Each row is a point on a tangle of strands that fork and nearly touch. The rows are in no order.
(in the rows, 100 means zero)
Points whose rows are less than 82.9 apart are linked; no others are. Some points are linked to none.
q_378: [ 92  99  94  90 133  62 119 107 111  89  62 104  89  93 128  73  97 106
  80 103 109  93  62 111 110 105 121 136  96  93]
q_870: [ 87  93 127  58  92 126  94  89  76 101  91 100  96 114  97 103 113  72
 118 112 131 107 105  82  81 120  87 109 101  88]
q_140: [ 94  79  87 109 125  73 118 137 111 112  76  94  94  93 101 110  61 104
  83  99  93  74  90  93 111  77 119 122  85 130]
q_254: [112 121 102  86  98 122  80  98 101 121 125  84 106  86 120 111  99  83
  81 106 113  70 112  91 104  94  89  93 109  94]
q_847: [ 61  94 111 127 124  87  99 103  81  82  70 128 112  96 117  81  54  73
  82 120  94 116  56  78 104  96  95 115 110  87]
q_75: [117 106  78 135  81  91 144 134  86 114  74 110  96 105 125  79  60  85
  68 114 104  66  80  88 104 101 140 145  93 103]
q_396: [111 101  92 128  88 116  84 114  91 128 135  89 100  96 106  90  82  73
  82  88  91  98 126  66  71 120 102  80 107 107]
q_959: [ 91  98  96 100  74  99 104  79 101 109 115 101 103 105  85 100 134 138
 131 107  79 108 110 128  93 108  75  93  79  73]
q_198: [129 108 104 119  93 115 113 135 107  85  85 107  76 105 119 119  71  56
  89 116 119  86 115  97 119 114 128 116 119 106]
q_399: [121  91  90 115 122  71  99 123 111  99 100 103  80 104 116 108  79  88
  82 106  90  73 105  94 127 103 101 120  91 125]
q_351: [ 99  94  81 112 104  86 130 134  82  88  83 129 102 132 126  99 115 100
 115 125 113 111 120 101 105  98 108 161 111  90]
q_189: [ 90 130 104  86 133  89  47  61 106 109 128 111 101  93 121  91 101 106
  70 110  76  93  67  86 122  76 111  86 125 116]
q_884: [ 88  82 108 103  59 113 114 107  63  75  75 116 107 111 128 102 133  75
 104 132 110 121  70  95  90 110  86 140 120  64]
q_623: [127 119  87 103 134  97  80 128 115 115 122  89 106 106  96 111  80  89
  95  89  84  99 121 100  88 123 127  82  97 124]
q_519: [ 79  91 108 137 119 100 128 128  84  78  70 136 101 107 130  83  56  74
  78 117 112 102  56  89 111  85 128 140 105  93]
q_684: [105  80  85  98  91 113 109 128  87 112 130 132 107 116 112 113  73  75
  80 137 107  90 101  84 111  93 151 129  85 108]
q_971: [128 108 102  87  99 100 139  65 107  90  99  80 117 108  88 127 122 125
 128 108 123 100 138 134 102  99  80 112  76 103]
q_619: [ 83  91 101  90  90 106 130 106  91 100  59 107 107 109  76  66 125  81
 129  83 110 124 136 109  78 101  55  92  93  80]
q_94: [112  92 102 102  76 119  89  97  82 130 144  80 102  92  77 105 128 106
 108  57  77 112 111  97  74  98  78  59  72 109]
q_65: [134 146  79 104 125 103 108  69 116  94 114  70  98 112  89 132 120 122
 141  95  90 101 142 126  92 105 109  78  99 113]
q_844: [ 97  87 105 104 114  93  90 101 109 118 113  77  99  89  81  96  51 109
  72  83  97  77 112  69  86  98 102  76 101 127]
q_878: [105 121 110 117  73 120 109  59 111 103 123  89  96 113  75 103 148 133
 131 101  74 106 124 130  95  94  77  75 110  89]
q_520: [ 84 101  91  85  95  89  88  75  89 104 122 110 110  94 105 106 129 134
 132 104  83 131  71 122 100 113  98 100  64  78]
q_901: [104 110  94  97  57  97  67  71  89 101 103 113  92  89 137  85 110  66
  72 130  97 103  55  74 107  98 104 102 135  84]
q_989: [131 111  97  75  95 100 130 113 124  95 116 113 116 121 119 104 131  81
 111 138 107 117  92 114 101 119 100 107 112  97]
q_778: [ 90  79 122  99  88 137  83 110  85 114 139  86 110  98  75 124  87 103
  82 105  79  67  85  86  96  93  79  73 100  96]
q_342: [ 86  93  97  69  90  99 107 127 110 116 109 120 124 104 119  85  85  55
  78 117 109 106  87  77 102  74  92  97 102  95]
q_423: [ 89  79 106 124  98 107 118 129  76  66  81 137 102 112 139  98  95  81
  71 121 125 115  67 100 116  75 124 157 108  83]
q_44: [ 87 113  98  75  90  94  90 109 101 118  92 116 123 100 115  72  98  78
  80 118 100  89  82  82 102  92  62  93 127  82]
q_241: [ 91  88 102  80  99  79  57  41  82  97 124  99 111  82 117 105 104 104
  94 113  77 116  33  74 104  78  97  95 100 114]
q_946: [ 84  88 111  91  87 114 126 116  87 107  85 112 124 114  93  82 128  81
 117 104 106 132 111 116  73 103  66 112  89  79]
q_753: [ 86 100 100  78  81  99  64 103  91 116 120 120  96 121  93 102 121 104
 113 114  73  99  93  79 106 109  65  82 126  84]
q_185: [ 90  88  94  91 109 105 120 119 107 101 109 102 106  96 116  93  38  57
  74 119 105  84  91  61  87  65 147 103  97 121]
q_175: [145 118  76  93 108 109 116 125  94 104 119  93 116 112 109 146 107 101
 111 126 100  84 113 121 112 106 132 140  75 124]
q_475: [124 127  92 109 113  92 101 108 135  83  91  90 124 102  72 133  97 134
 114 105  80  93 126 158 109  96  99  91  92 103]
q_881: [104  77 119 117  76 112 122 110 107 101 104  95  84  79 126 106  92  76
  69 125 112  79  57  88 115  95  97 111 106  93]
q_38: [ 85  88  95  81  94 107  99 106  94  96 129 121 119 102 123 101  58  51
  72 134 106 100  89  66 101  73 136  98  93 101]
q_345: [109 118 104 101  87 104 109  76 119 112  89  91  96  94  73  63 117 105
 110  74 103 106 143 104  85 108  68  70 113  99]
q_449: [ 84  90  81  63 110  87  81 116 100 108 116 118 107 111 120 109 103  93
 112 121  90 120  66  81 107 107 131 106  97  98]
q_201: [127 107  98 133  82 105 139 133  90 102  43  94 108  89  95 109  92  83
  86  87 144 108 128  97  89  95  90 130 112 140]
q_763: [101  96  85 116  94  83 118 139 121 128  75  87 105  80  99  98  74 105
  79  93  87  86  88  98 101  83  89  90 104 115]
q_161: [ 63  78 116  56 113 107  73  74  93  87 106 106 121  89  72  92  76 104
  75 121  98  70  57  70 101  96  93  80 119  94]
q_725: [ 92  85 104  91  90 107  89  93 105 124 129  95  90  92  89  81 125  98
 113  65  81 122 102  87  83 100  82  57  86 100]
q_294: [123 104 106 130 101 107 116 118 101  66  82  94  58 103 141 116 102  70
  98 108 125  93 103  97 118 122 114 126 119  92]
q_104: [100  95  98 107  92  90 101  92 111 128 120 103  92  85 114  69 121  95
  95  96  85 113  87  94  91 107  81  86  93  99]
q_464: [108  79 101 124  79 108 137 123  91 119  84  96  98  85 114  93  73  85
  71 118 119  74  81  86 101 102 114 133  95 104]
q_558: [103  89 110  94 108  97  87  78 106 113 117  80 103  76  94 115  87 115
  96  65 108  96 115 108 110  79  83  83  56 112]
q_15: [145 123  71 138 107  78 110 113 123 102  89  84  63  88 122  83 141  89
 111  86  74  90 114 111 103 109 105 101 116 121]
q_493: [ 86 132 108  96 101 114  85  74 106 120 120  87  88 116  83  78 119 141
 101 104  85  75 129 101  84 113 103  81 148  87]
q_150: [ 93 106 106 102  79 108  66  82 119 113 123  73  92 100  58  93  90 151
  89  60  87  82 125 107  91  95 120  63 110  98]
q_18: [115 100  73  94 115 111 100 137  88 121 110  89 129  93  95 137  87 112
  86 120 101  64 112 109 100  99 135 135  79 122]
q_594: [110 118 103 138  97 100 137 107 114  94  61  86  87  89 106  80 109  98
 111  88 105 102 110 111  91 116  73  95 130  90]
q_389: [120 112  56 145  91  94 135 132  93 118  73  96  96  91 110  71 105  77
 124  87  96 119 127  83  70 130 115 106 105 114]
q_350: [118 116 117  95 108 118  84  87 100 110 136  83 108  86  84 129  94 125
 103  77  94  94 101 119 112  92  89  72  81 108]
q_975: [ 88  78 117  69 100 110 102  86  79  88  95 102 110  89 111 121 124 106
 102 120 127  98  69 108 119 101  89 134  85  85]
q_680: [115  94  92 115 111  72  93 121 129  95  65  95 110  88  58 115  73 110
  84  74  96 123 121 112  92 104 119  80  76 156]
q_230: [108 144  85  75 117 100  41  73  90 104 133 117 123 105 123 105 112  98
  88 124  82  98  75  93 114  97 109  93 125  98]
q_633: [124 111 102  85  90 120 122  91 114 117 125  78 112  96  89 107 126 105
 123 103 108 111 114 112  67 126 100  83  98 103]
q_930: [ 97  99 115 110 114 108 135 104  85  78  66 113 115 109  97  90  86 111
  90 139 127  78  95 114 111 127  90 145 122  81]
q_821: [ 98  94 101  80  75  79  91  99 107  98 103 120  84 119 106  96 149 109
 125 102  84 113  94  93 120 105  53  92 123  83]
q_816: [108  79  90 102  91  83 117  97 116  95  66  84  84  74  95  93 122 110
 118  58 120 118 131 115 111  96  81 101  80 111]
q_89: [110 115 124  75  76 131  83  77 101  78 121 101  98 112  56 107 101 111
 135  58 102 122 112 136 112  89  74  56  60  88]
q_931: [117 101  71 133  80 104 113 133  96 130 101  95 106  91  97  81  94  76
 101  93  97 113 138  77  68 131 104  91 105 119]
q_673: [114  88  96  99 101 118 130 122  96 117  91  94 111  94  96 120 123 107
 124  86 130 135 116 122  79  89 122 130  72 129]
q_496: [130 117  91 116  83 129  89 123 100 111 113  87  98  89 118 130  76  65
  79 114 108  74 122  95 106 104 120  94 111 106]
q_54: [ 90  81 115  87 104  95 118 105  99  88  73  97 100  83 121 109 111 106
  90  99 132  92  88 115 126  87  80 134  94  86]
q_782: [ 99 120 120 102 123  95  83  78 139 115 102  92  66  93  85  69  87 123
  83  88  94  88 100 106 105 112 113  71 122 111]
q_316: [ 73  70 124  95  79  93  78  75 102  92  88 105  67 102  71  89  94 106
 110  72  99 101 107  95 115  87  68  83  78  82]
q_748: [128 107  87 126  92  97 147 140  88 106  49 105 103 108 104 100  86 110
  82 103 132  83 113 103  89  87 117 164 108 133]
q_679: [102  87  96  90 104  81 112 103 103  86  78 101  81  90 128  96 131  85
 113  76 128 114 112  99 123  96  69 123  91  94]
q_760: [ 81 110 124  50 108 130  72  90  76  78 122 105 132 125  56 122  97 114
 118  85 101 102 101 116  89 106  92  64  90  64]
q_620: [107 102 106 116 106  87  82  69  97 122 142 112  97  94 119  88 117 111
  83 123  81  99  79  98 109 110  91 104  84 107]
q_739: [ 84 108 107  69 101 120  75  99  86 114 105  94 118  95 103  92  98  87
  75 108 111  59 101  84 103  84  64  90 114  76]
q_899: [103  82 119  76  86 109 113  98 101 109  93 101  72  98 111  86 101  69
  99 105 138 101  94  73 101 120  89 109 109  99]
q_615: [126 113 107  81  87 113 130  79  89  84 124  94 108 118  69 141 116 132
 141 110 109 103 118 130 118 105  70 100  78  97]
q_206: [117 105 108 110  62 126  84  69  85 116 135  81  94  97  58 100 131 127
 113  44  87 110 128 113  85  90  79  60  66 115]
q_883: [ 81  83 101  86 107  90  63  67  77  86  88 121 126  92  91  98 102 124
  99 133  89 113  58 102 101 134 105 117 118  86]
q_225: [103  90  82 109  87 105 114 138  85 135  84  92 137  87  93 116  91 104
  82  92 114 102 130 101  81  74  93 127  84 128]
q_71: [135 103 102 122  78  93 131 117 107  86  37  82  99  78  81 114 106  98
  94  82 137 109 133  98  94 109  78 101 114 142]
q_572: [111 109  93 149  85 106 115 114  84 115  74  80 119  79  74  95  89 105
  89  91 105 111 137  97  54 132  91  96  96 122]
q_184: [ 92 127  78 108  97  90 111 117  95  76  65 113 101 116 134 100 105  86
 113 141  98  95  87  97  99 120 109 126 151  58]
q_246: [ 65  71 112  87 115  84 114  88 103  94 114  86 121  76 100 103  66 105
  88 106  86  83  84  88 104  48  81  90  71 110]
q_809: [101  84  99 109 106  98 113 114 103 111 113  88  95  96 101  97  34  77
  68 114 101  64  99  51  90  98 125  92 107 127]
q_874: [ 70  94  73 101 136  93  89 144  95 115 103 101 116 103 110 119  71  95
 102  84  91 109 118  92  95  78 119 107  86 102]
q_819: [ 84 105 104 112  84 105 120 116  87  77  63 117 104 111 121  91 104  81
 104 134 110 119  64  99  90 124 108 126 140  61]
q_722: [ 97 117 115 125  87 103  81  60 133 107 114 102  69  94  81  64 123 131
 101  62  82 113 127 131 129  79  99  76  97 117]
q_648: [ 72  81 138 107  85  92  71  58  94  95  89 109  58  97  89  80 108 111
  96  92  92  93  76  84 119  95  69  84 112  88]
q_55: [127 104  88 122 132  81  86 124 122 109  89  90  96  96  74 116  76  98
  86  84  82 107 119 101  83 122 127  87  83 149]
q_786: [ 71  91  81 108  94 106 118 138  71 130  71 109  99 108 109  86  72  85
 107  88 120 101 117  66  88  85 103 128 102  95]
q_669: [ 68  93 111  52 100 132  82  96  82  93 106  86 128 108  66 111 103 127
 102  98 104  71 102 108  85 109 100  83 101  60]
q_592: [ 68 111 106  85 113  93  79  86 100  96  73 105 105  93  93  81  95 118
  99 122  98  96  71  97  94 123 101  98 131  66]
q_506: [111 121  89  97  78 100  64  85 122  96 118  80 104 108  58 115  88 154
 111  61  89  93 141 129 103  98 116  70  92 109]
q_125: [ 99 113 122  90  62 130  66  75 121  83 107  88  93 106  57  89 104 108
 116  49 101 101 128 138 107  72  77  57  73  86]
q_643: [ 94 105 105  86 122 109  64 101  65 109 157  88 136 115  95 118  87 100
  89  66  97  85 124  84  86  87  83  77  91  82]
q_577: [ 76  94 110 104 113 115 114 102  83  89  72 112 123  79  97  88  79 100
  73 135 126  65  65 101 117 113  95 129 112  79]
q_702: [ 92  89  77 143  98 106 130 143  80 127  80 121  98 105 115  80  79  81
 101  88 114 122 110  90  77  89 130 138  88 116]
q_155: [133 114  90 118  69  89 103  96 135  76  79  80 109  91  60 135 115 137
 116  87  96 113 131 139 100 100  96  78  93 127]
q_928: [136 130  72  92 131  89 124  82 117  81 107  84  93 130 107 135 129 100
 154 115  95 102 132 117 108 107 100  99 107 107]
q_307: [101  93  92  83  91  93 100 109  76  70 101 130 129 130 114 128 127 104
 118 146  98 113  88 104 120 112  88 141 118  84]
q_139: [ 57  61 123  65 107 106 101 104  94 104  91 100  98 114  63  89  64  97
 100  79 110  99 101  74  83  83  98  84  83  97]
q_515: [108 110  97 107 117  75 151 123 109  86  51  89  90  94 131  76 104 112
  87  94 113  93  80 125 100 108 110 143 103  87]
q_50: [ 83  93  91  87  79 105  73  70  80  95  97 105 112  77 130  89  78  62
  71 135 103  97  44  64  93  91 122 107 120  82]
q_568: [ 84  96 138 116  99  99  99  76 108  99  82 102  61  87 106  71  91  83
  88  88 103 100  64  75 107 101  70  77 124  93]
q_234: [111  91  88 113 104  86 122 119  84  69  98 121 101 137 123 120 116 103
 111 148 101  92 114 104 121 124 103 152 112  91]
q_130: [111 137  91  65 128 108  69 102  91 101 147 115 129 111 105 122  98 112
 110 120  88  98  86 104 107 120 116  85 103  92]
q_148: [ 78  99 112  79  71 114  69  71  99 110 123  80  98 119  52  73 100 149
  84  68  91  61 124 106  89  95 102  74 108  74]
q_775: [109 103  96 105  75 114 124  98 107 101  54  79 100  86  64  67 120  87
 122  62 108 110 139 106  69 103  61  67 106  96]
q_85: [106 124  91 127  95 104 120  61 112  96 117  86  83 124 109 107 161 120
 135 124  73 108 110 116  99  97  83  88 137  84]
q_495: [102 114  73 134  97  92 113 116  84  95  75 123  79 100 148  78  79  45
  94  96 116 110 115  84 107 103 131 122  94  84]
q_431: [102  87  93 124  86  82 117 117 131  88  46 103 103  87  50  85  76 114
 110  62 113 141 127 122  91 109 116  91  85 130]
q_955: [ 96 133 112 121 121  87  74  63 116  95 104 111  76 100 118  80 140 120
 103 104  80 115  96 125 119 105 100  95 125  96]
q_877: [ 92 113  87 114 108  87  82  99 112 109 118 102  84  89 139  84  72  59
  79 106  87  87  86  71 107  80 108  83 109 100]
q_215: [ 84 107  84 119  79  98 113 100  67  99  75 127  86  99 142  84  59  55
  79 114 120  96  92  63 108  95 131 123 100  74]
q_403: [100  87  94 127  73  96  91  96 113  96  72  84  96  80  45  84  82 116
 107  51 102 129 134  99  71 117 106  64  81 120]
q_848: [128 114  99  97 124  70  76  63  89  93 127 113  93  92 144 102 122  95
  96 108  97 109  72 102 130 106  93 117  76 112]
q_588: [107 123  93 113  90  86  84  92 111 105  98 113  69  91 147  68 110  70
  86 110  99 100  71  78 109 108 106  97 133  90]
q_413: [ 83  86 125 103  95 112  82  83  93 115 145  92 100  96  93  99  82  97
  71 110  73  67  86  69 102  62  68  72 108 111]
q_24: [ 92  66 110  66 114  97 102 107 110  95 116 118 106 108  69 117  81 131
  99 124 103  83  83 103 128 114 114 108  86 110]
q_659: [108 103 107  74 105 130 117 107  78 111 114  91 120  98 100 137 108 101
 121 101 133 109 113 117  96  99 107 124  73 107]
q_950: [ 65  75  90  92 124 101  94  92  77  83  88 117 116  85  97  98  67  99
  74 138 112  55  63  76 121 100 113 126 106  99]
q_713: [106  81 109 134 122  69 123 104 120  99  90 105  59  95 110  69  67  83
  93  86  89 103  80  71 110 109 100  87 103 128]
q_457: [ 85 115 107  71 114  88  67  56 101 114 147  98 100  90 123  96 107 107
  90  92  83 105  62  78 106  67  98  72  97 114]
q_193: [ 92  95 112  55  95 127  74  93  56  99 126 113 112 118 100 127 100  76
 115 113 120 110  92  72  99 111  97 106  85  91]
q_324: [103  67  91 135 105  65 117 111 124 105  81 101  66  84  95  79  87 106
 100  67  81 111  96  91 119  97  86  81  86 127]
q_381: [ 92  67 126  93  74 126  84 117  90 108 111  76 100 108  51 130  87 113
  97  71  86  85 108  96  81  94  86  60  84  98]
q_651: [ 67  92 118  49 118 120  64  69  90  90 115  91 114  93  70 101  90 123
  83  96 109  65  78  87  93 102 111  75 111  76]
q_127: [ 72  88  92  94 131 106  77 123  77 108 130  82 132 105 101 121  68  92
  88  73  95  84 118  76  78  80 109  84  97  85]
q_535: [128 106 103  82  87 117 148  92 107  91 122  94 111 118 106 124 135  94
 135 136 111 116  99 115  87 121  98 106 102  94]
q_386: [ 86 103  94  84  87 119  75 124  86 116 116  99  99 114  95 119 124  91
 127  90  83  94 123  85  88 102  67  75 110  77]
q_551: [ 90  98 116  63  88 116  87  92  82  90 122 109 110 113  65 120 104 117
 133  77  93 125  91 124 104  99  80  71  55  81]
q_751: [125  70 101 121 108  89 140 128 102  86 102 118  87 102 142  90 108  67
  78  90 124 127  93 103 112  82 116 144  72 126]
q_166: [108  82  82 100 109  74 105 122  95  92 109 130  92 121 128 102  76  72
  79 130  98  84  93  81 131  95 126 138  87 111]
q_613: [111  86  98 105  81  92  99  90 122 109  85  80  90  70  83 105 106 113
  99  59 106 102 122 109 112  80  72  79  76 118]
q_783: [ 91  93  77  84 115 109 109 140  97 123 102  99 134  97  85 102  74 116
  77 121 103  60 105  98  96 101 123 121 102 107]
q_362: [106  75 108  80 110  91  92 101 114 112 122  95  95 101  74 117  72 126
  87 105  97  70 105  86 118 106  97  96  91 123]
q_964: [ 83  92 121  82 111 105  63  87  71 102 140  88 117 122  77  92 100  95
  84  47  86  83 120  83  80  71  72  52  91  82]
q_616: [112 133 107 108 121  90  98  73 137 102  77  83  61  94  91  75 101 128
 108  88  98  82 112 121  97 124 117  86 125 105]
q_424: [131  95  77 118 111 108 149 125 117  93  77  92 104  97 106 104 132  81
 133  93 117 145 123 117  72 104 126 124  96 127]
q_646: [111  93 103  99 114 107 124 129 100  88  94 126 107 104 142 106 118  65
  97  96 135 133  98 118 117  65 112 143  86 105]
q_208: [107 104 100 113  65 119  88  74 108  86  85  61 101  85  50 107 113 122
 119  56 110 118 143 113  60 114 108  65  90 107]
q_99: [104  91 109  93  97 107 113 123  92  60  84 139 118 112 148 102 123  74
  80 118 132 141  70 113 112  70 122 152 112  87]
q_808: [102 115  65 116  94  85 141 107 100  72  73  97  85 127 138 101 133  87
 129 127 100 101 109  91  98 109  87 120 145  68]
q_548: [ 80  87 123  96 116 115  70  87  86  98 119  74  98  97  80  97  95  81
  98  34  90 105 118  90  75  67  79  41  82  89]
q_395: [116 122  75 114 107  91  94  99 123 120 102  90  71  83 114  85 142 103
 128  75  81 104 123 102 109 100  95  76 118 111]
q_529: [ 71  89 105 120 109  81  83  98 107 115 133 100 100  94 100  90  72 112
  81 109  49  73  89  73 107  61  77  71 110 105]
q_849: [121 104  94 101 120  73 138  92 132  67  59  73  64 104 113 105 124 116
 123  91 116  96 118 126 102 115 112 120 109 100]
q_72: [ 80  87  79  93 122  87  84 123  95 113 124 103  97 102 122 131  91  98
 123  92  80 117  85  84 108  90 117  93  74 106]
q_299: [ 97  69 108  91  70 119  96 142  94 115  89  86 106 106  52 126  97  95
 108  70  94 111 124  82  76 101  86  72 100 121]
q_759: [ 77 128  98  84 119 107  80  85 108 102  95  94  99  96  92  87 100 131
 103 121  95  70  93 104  85 130 119  89 142  71]
q_757: [103  89  90  54 101  91  58  60  82  87 103 107 133  81 111 121  99 100
  89 124 100 105  29  85 123  89 103 111 114 113]
q_489: [122 123 107  77 127 108  86 110 120 102 127 108 104 117  99 113  87  86
 108 124  99  95 109 103 104 133 116  86 117 107]
q_530: [ 84 100  85 107 101 101 111 123  77 112  80 109  96 110 112  96  88  89
 112 115 115  92 123  84 101 112  95 133 108  85]
q_743: [140 115  79 138 107  90 112 125 119  95  84  84  82  95 110 117 117  89
 112 101  87  99 123 115  94 119 107 108 109 125]
q_856: [ 73 114 130  77  97 118  49  50  73  99 120 102 104 101  87 105 118 117
  98  81  87 104  76 106 104  77  81  73  87  80]
q_32: [ 86  82  94  80  86 116 103 143 103 119  96  91 100 106  79 123 108  99
 126  84  94 114 113  92  80 105 101  80 107  96]
q_229: [ 83  93  88 117 111  76  94  98 109 105 129  91  92  90 133  97  66  77
  91 110  68  78  97  61 104  59  95  83  98 121]
q_492: [116 102 108 117  98  91 109 132 133 105  89  99  99  91  91 106  95 112
  86 101  83  87 101 125 120 102  79  86 117 104]
q_672: [ 86  84 127 104  93 112 108 104  93 113 102 115 125 107  72  73  99  86
  87 106  88 114 105 110  78 113  54  86  80  83]
q_891: [129 132  87 101 122  92  92 101 101  70 109 107  94 108 143 123 121  70
 108 133  96 102  79 126 111 118 143 134  89  88]
q_249: [ 84 100  87  93  75  91  99  93  85  85  74 126  91  91 142  88  59  50
  71 127 114  97  58  62 111  85 147 113 120  76]
q_654: [108 119  69 114 118  79  89  93  90 101  97 112  85  98 150  83 111  63
 110 104 109 115 120  87 102 120 111 119  90  95]
q_369: [119 113 109 112  88 122  78 103  92 129 147  76 107 105  85 101 107 104
  80  82  91  83 132  81  69 111  96  66 125 110]
q_818: [122 133 111  89  89 131  98  86  82  90 137  84 105  96  61 149  95 143
 127  90 101  95 101 136 115 102  85  76  76  93]
q_792: [133 126  82  90 125  72  74  85  86  77 122 120 101 109 148 117 117  78
  96 122  87 111  66 113 124 109 126 131  77 105]
q_221: [ 97  98  80 116 103  93 104 124 103 107  68  80  95  94  81 130  94 132
 124  90  99 103 134 117  85 113 121 111  92 111]
q_438: [135 108  79 112  87  90 153 146  97 100  65 109  94 121 119  80  90  93
  75 114 117  70  97 104 102 102 139 166 109 113]
q_727: [ 96  99 108  59 104 126 100 100  67 103 127 106 125 101 104 132 109 106
 113 120 123 102  80 105 109 104 108 118  74  92]
q_839: [107 123 115 112  84 115  89  69 131 112  96  89  81  88  70  65 125 114
 104  57  96 103 141 122 105  86  86  63 118 118]
q_165: [ 88  96 101 144 112 116 105 129  83 119  94  87 131  89  80  97  55  99
  77  95  98 102 117  96  65 118 104 102  93 100]
q_553: [ 56  50 127  81  91 100  88  83  84  90  97 109  96 109  70  96  80 106
 102  91  93 105 100  91 101  81  79  90  54  90]
q_360: [113 135 118  86  84 114  94  46 114  80 130 108  93 108  76  87 126 123
 136  75 102 131 107 145 117  93  82  67  73  90]
q_283: [ 94  67 102 110 120 101 126 137 106 116  89 105 104  92 102 115  68  97
  89  97 112 104  90  95  97  43 128 132  81 140]
q_812: [ 84  94  88  84 138  68  90 104 105  94  82 116 117  97 114  93  95 115
  85 122  95  91  74 119 119  98 115 130  84  91]
q_314: [ 84  80 105 109 104  76  90  80 123 100  90  94  57  84 100  91 106 133
 114  82  92 109  80 111 113 110 113  92  85  89]
q_174: [ 99  87  99  80  81  72 107  96  98  68  85 121 104 127 111 104 144 120
 117 124  87 119  88 107 117 117  63 121 128  76]
q_853: [103  94 110 103 107  82 147 123 111  81  48  95  98  98 109  89  96 124
  90  86 127  90 105 128 120  95  84 138 105  95]
q_761: [ 61  68  99  83 116  77  90  91  79  94  83 133 125 108  94  89  93 121
  97 125  96 121  74  97 106 104 101 134  91  91]
q_939: [111  98  85 110  99  98  81 110 125 125 119  89  68  86  91  95 123 112
 120  66  73 113 111  86 100 106 108  57 110 123]
q_279: [140 105  90 148  93  90 122  99 127  82  74  78  97  90  78 126 125 119
 110  99  90 115 123 126  86 121  98  90 105 132]
q_310: [ 76  63  96 103 107 111 122 123  89 119 107 115 101 101 118 104  81  77
 104  94 118 122  93  76  87  35 122 133  73 123]
q_179: [102  72 128 106  93 104 117 108 113  89 107 108  94  86 126 100 102  68
  81 119 108 120  48  98 109 101  99 103  98  97]
q_216: [102 128 123 104 104  90  79  54 125  94 114 108  78  98 105  84 138 136
 101  87  87 106  91 141 142  83  98  89 104 106]
q_261: [125 143  88  94  91 109  92  67 108  98 131  64 111 107  64 125 110 152
 123  74  93  95 144 127  82 101 118  68  98 110]
q_187: [112 141  97 110 117  91  74  80 119 102 105 106  70 100 142  83 136  87
  96 114  88 102  83 107 113 110 111  96 137 102]
q_167: [ 92  79 132 114 112  83 109  85 119  87  97 111  76  93 114  76  77  73
  84 110 101 114  55  76 111 103  88  85 109 108]
q_517: [ 58  77  98  68 128 104  97  86  93  85 106  96 123  80  96  94  63  96
  79 129  99  60  57  64  96  84 122  98 110 104]
q_862: [141 115  88 105 118  98 108 124 106  93 111  99  90 110 124 124 106  73
 103 118  98 100  99 125 109 109 147 136  73 111]
q_151: [117  91  72 147  92  98 147 138  89 108  69 102  91  93 118  84 110  80
 113  89 113 127 116  99  77 111 125 137  93 121]
q_375: [117  96 113  98 110  99 127 102 113  68  76  86  69 113 118 117 117  96
 118 112 128  99 109 107 112 127 100 123 127  93]
q_758: [ 58  61 113  72 110  86  78  78  73  91 100 124 125 107  80 101  86 110
  98 111  95 113  79  86 107  89  83 107  73  94]
q_825: [120 121  98  72  91 100  87 106 117  93 120 129 110 117 121 100 107  71
  95 143  97 106  86  97 117 121 106  93 132  95]
q_327: [102 106 101  90 110  73 110  80 134  90  69  87  66  93  98  82 104 137
 112  90 110  89 104 126 110 120 115 107 100  91]
q_463: [ 96 135 128  91  88 107  75  24 112  82 120 112  95 108  83  78 132 137
 114  95  98 122 100 146 122  97  95  88  93  89]
q_771: [110 119  84 120  92  86 126  63 110  76  92  88  81 123 129  92 153 105
 119 134  90 104 100  98  95 110  80 106 150  74]
q_471: [ 67  88 126  86  96 112  73  91  79  98  90 115 113 112  81  80 110  81
  97 104  79 124  73 100  72 107  67  72  96  72]
q_961: [ 69  96 108 132 132  95 107 112  86 107  87 112 113  97 102  80  47  89
  83 103  95 101  98  84  90 107  94 103  92  93]
q_245: [107 113 102 105 116  96 106 116 124  97  95 102 114  99  92 109 103 125
 102 125  86  80 100 135 112 113  93 101 116  86]
q_483: [123 115  93 118  82 117 103  95  97 126 132  76 119  98  86 110 120 119
 102 109  85  93 129 107  64 122  91  91 104 109]
q_935: [ 88  97 126 106  92 127  72  76 105  94  96  81  91  91  63  78 103  89
 104  35 101 112 126 114  76  82  80  43  81  88]
q_13: [ 84  88 103  85 112  90  82  78 107 103 119  98  86  91  92 110 101 139
 118  93  89 108  73 117 110 111 123  90  68  88]
q_176: [ 73 121 115  86  93 110  63  64  90 108 124 104 108 117  69  73 117 137
  92  91  82  86 128 109  87 102  86  77 118  72]

A fork is a point with three links, a tip a point with one. Leave the first point through the second and follow the links. Name the first fork or tip that comes.
q_104 / q_620: q_783
q_939 / q_395: q_140
q_506 / q_150: q_761
q_245 / q_475: q_725
q_449 / q_72: q_89
q_342 / q_44: q_327
q_849 / q_375: q_38
q_13 / q_520: q_884

A fork is a point with three links. Follow the links from the first point to the second and name the forks in between, in order.
q_615 / q_572: q_54 q_727 q_151 q_931
q_961 / q_316: q_931 q_151 q_727 q_54 q_761 q_553
q_782 / q_185: q_327 q_38
q_758 / q_99: q_761 q_54 q_727 q_151 q_931

Follow the links from the first point to the second, and from the first to the third. Name the last point that the two ways share.
q_853 / q_753 / q_751: q_151
q_261 / q_615 / q_786: q_54
q_307 / q_130 / q_975: q_151
q_245 / q_496 / q_844: q_38

Name the points in between on the shortest way along the links from the first point to the second, in order.
q_283 / q_783: q_140 q_763 q_492 q_245 q_475 q_155 q_279 q_743 q_15 q_395 q_939 q_725 q_104 q_620 q_848 q_792 q_891 q_862 q_175 q_18
q_758 / q_423: q_761 q_812 q_378 q_515 q_853 q_54 q_975 q_727 q_659 q_673 q_424 q_151 q_389 q_931 q_572 q_165 q_961 q_847 q_519
q_870 / q_825: q_193 q_727 q_659 q_673 q_424 q_151 q_389 q_931 q_396 q_369 q_483 q_633 q_535 q_989
q_230 / q_208: q_130 q_489 q_623 q_55 q_680 q_431 q_403
q_13 / q_245: q_314 q_327 q_849 q_375 q_294 q_198 q_496 q_254 q_739 q_44 q_342 q_38 q_684 q_166 q_399 q_140 q_763 q_492
q_771 / q_782: q_85 q_878 q_959 q_520 q_13 q_314 q_327 q_616
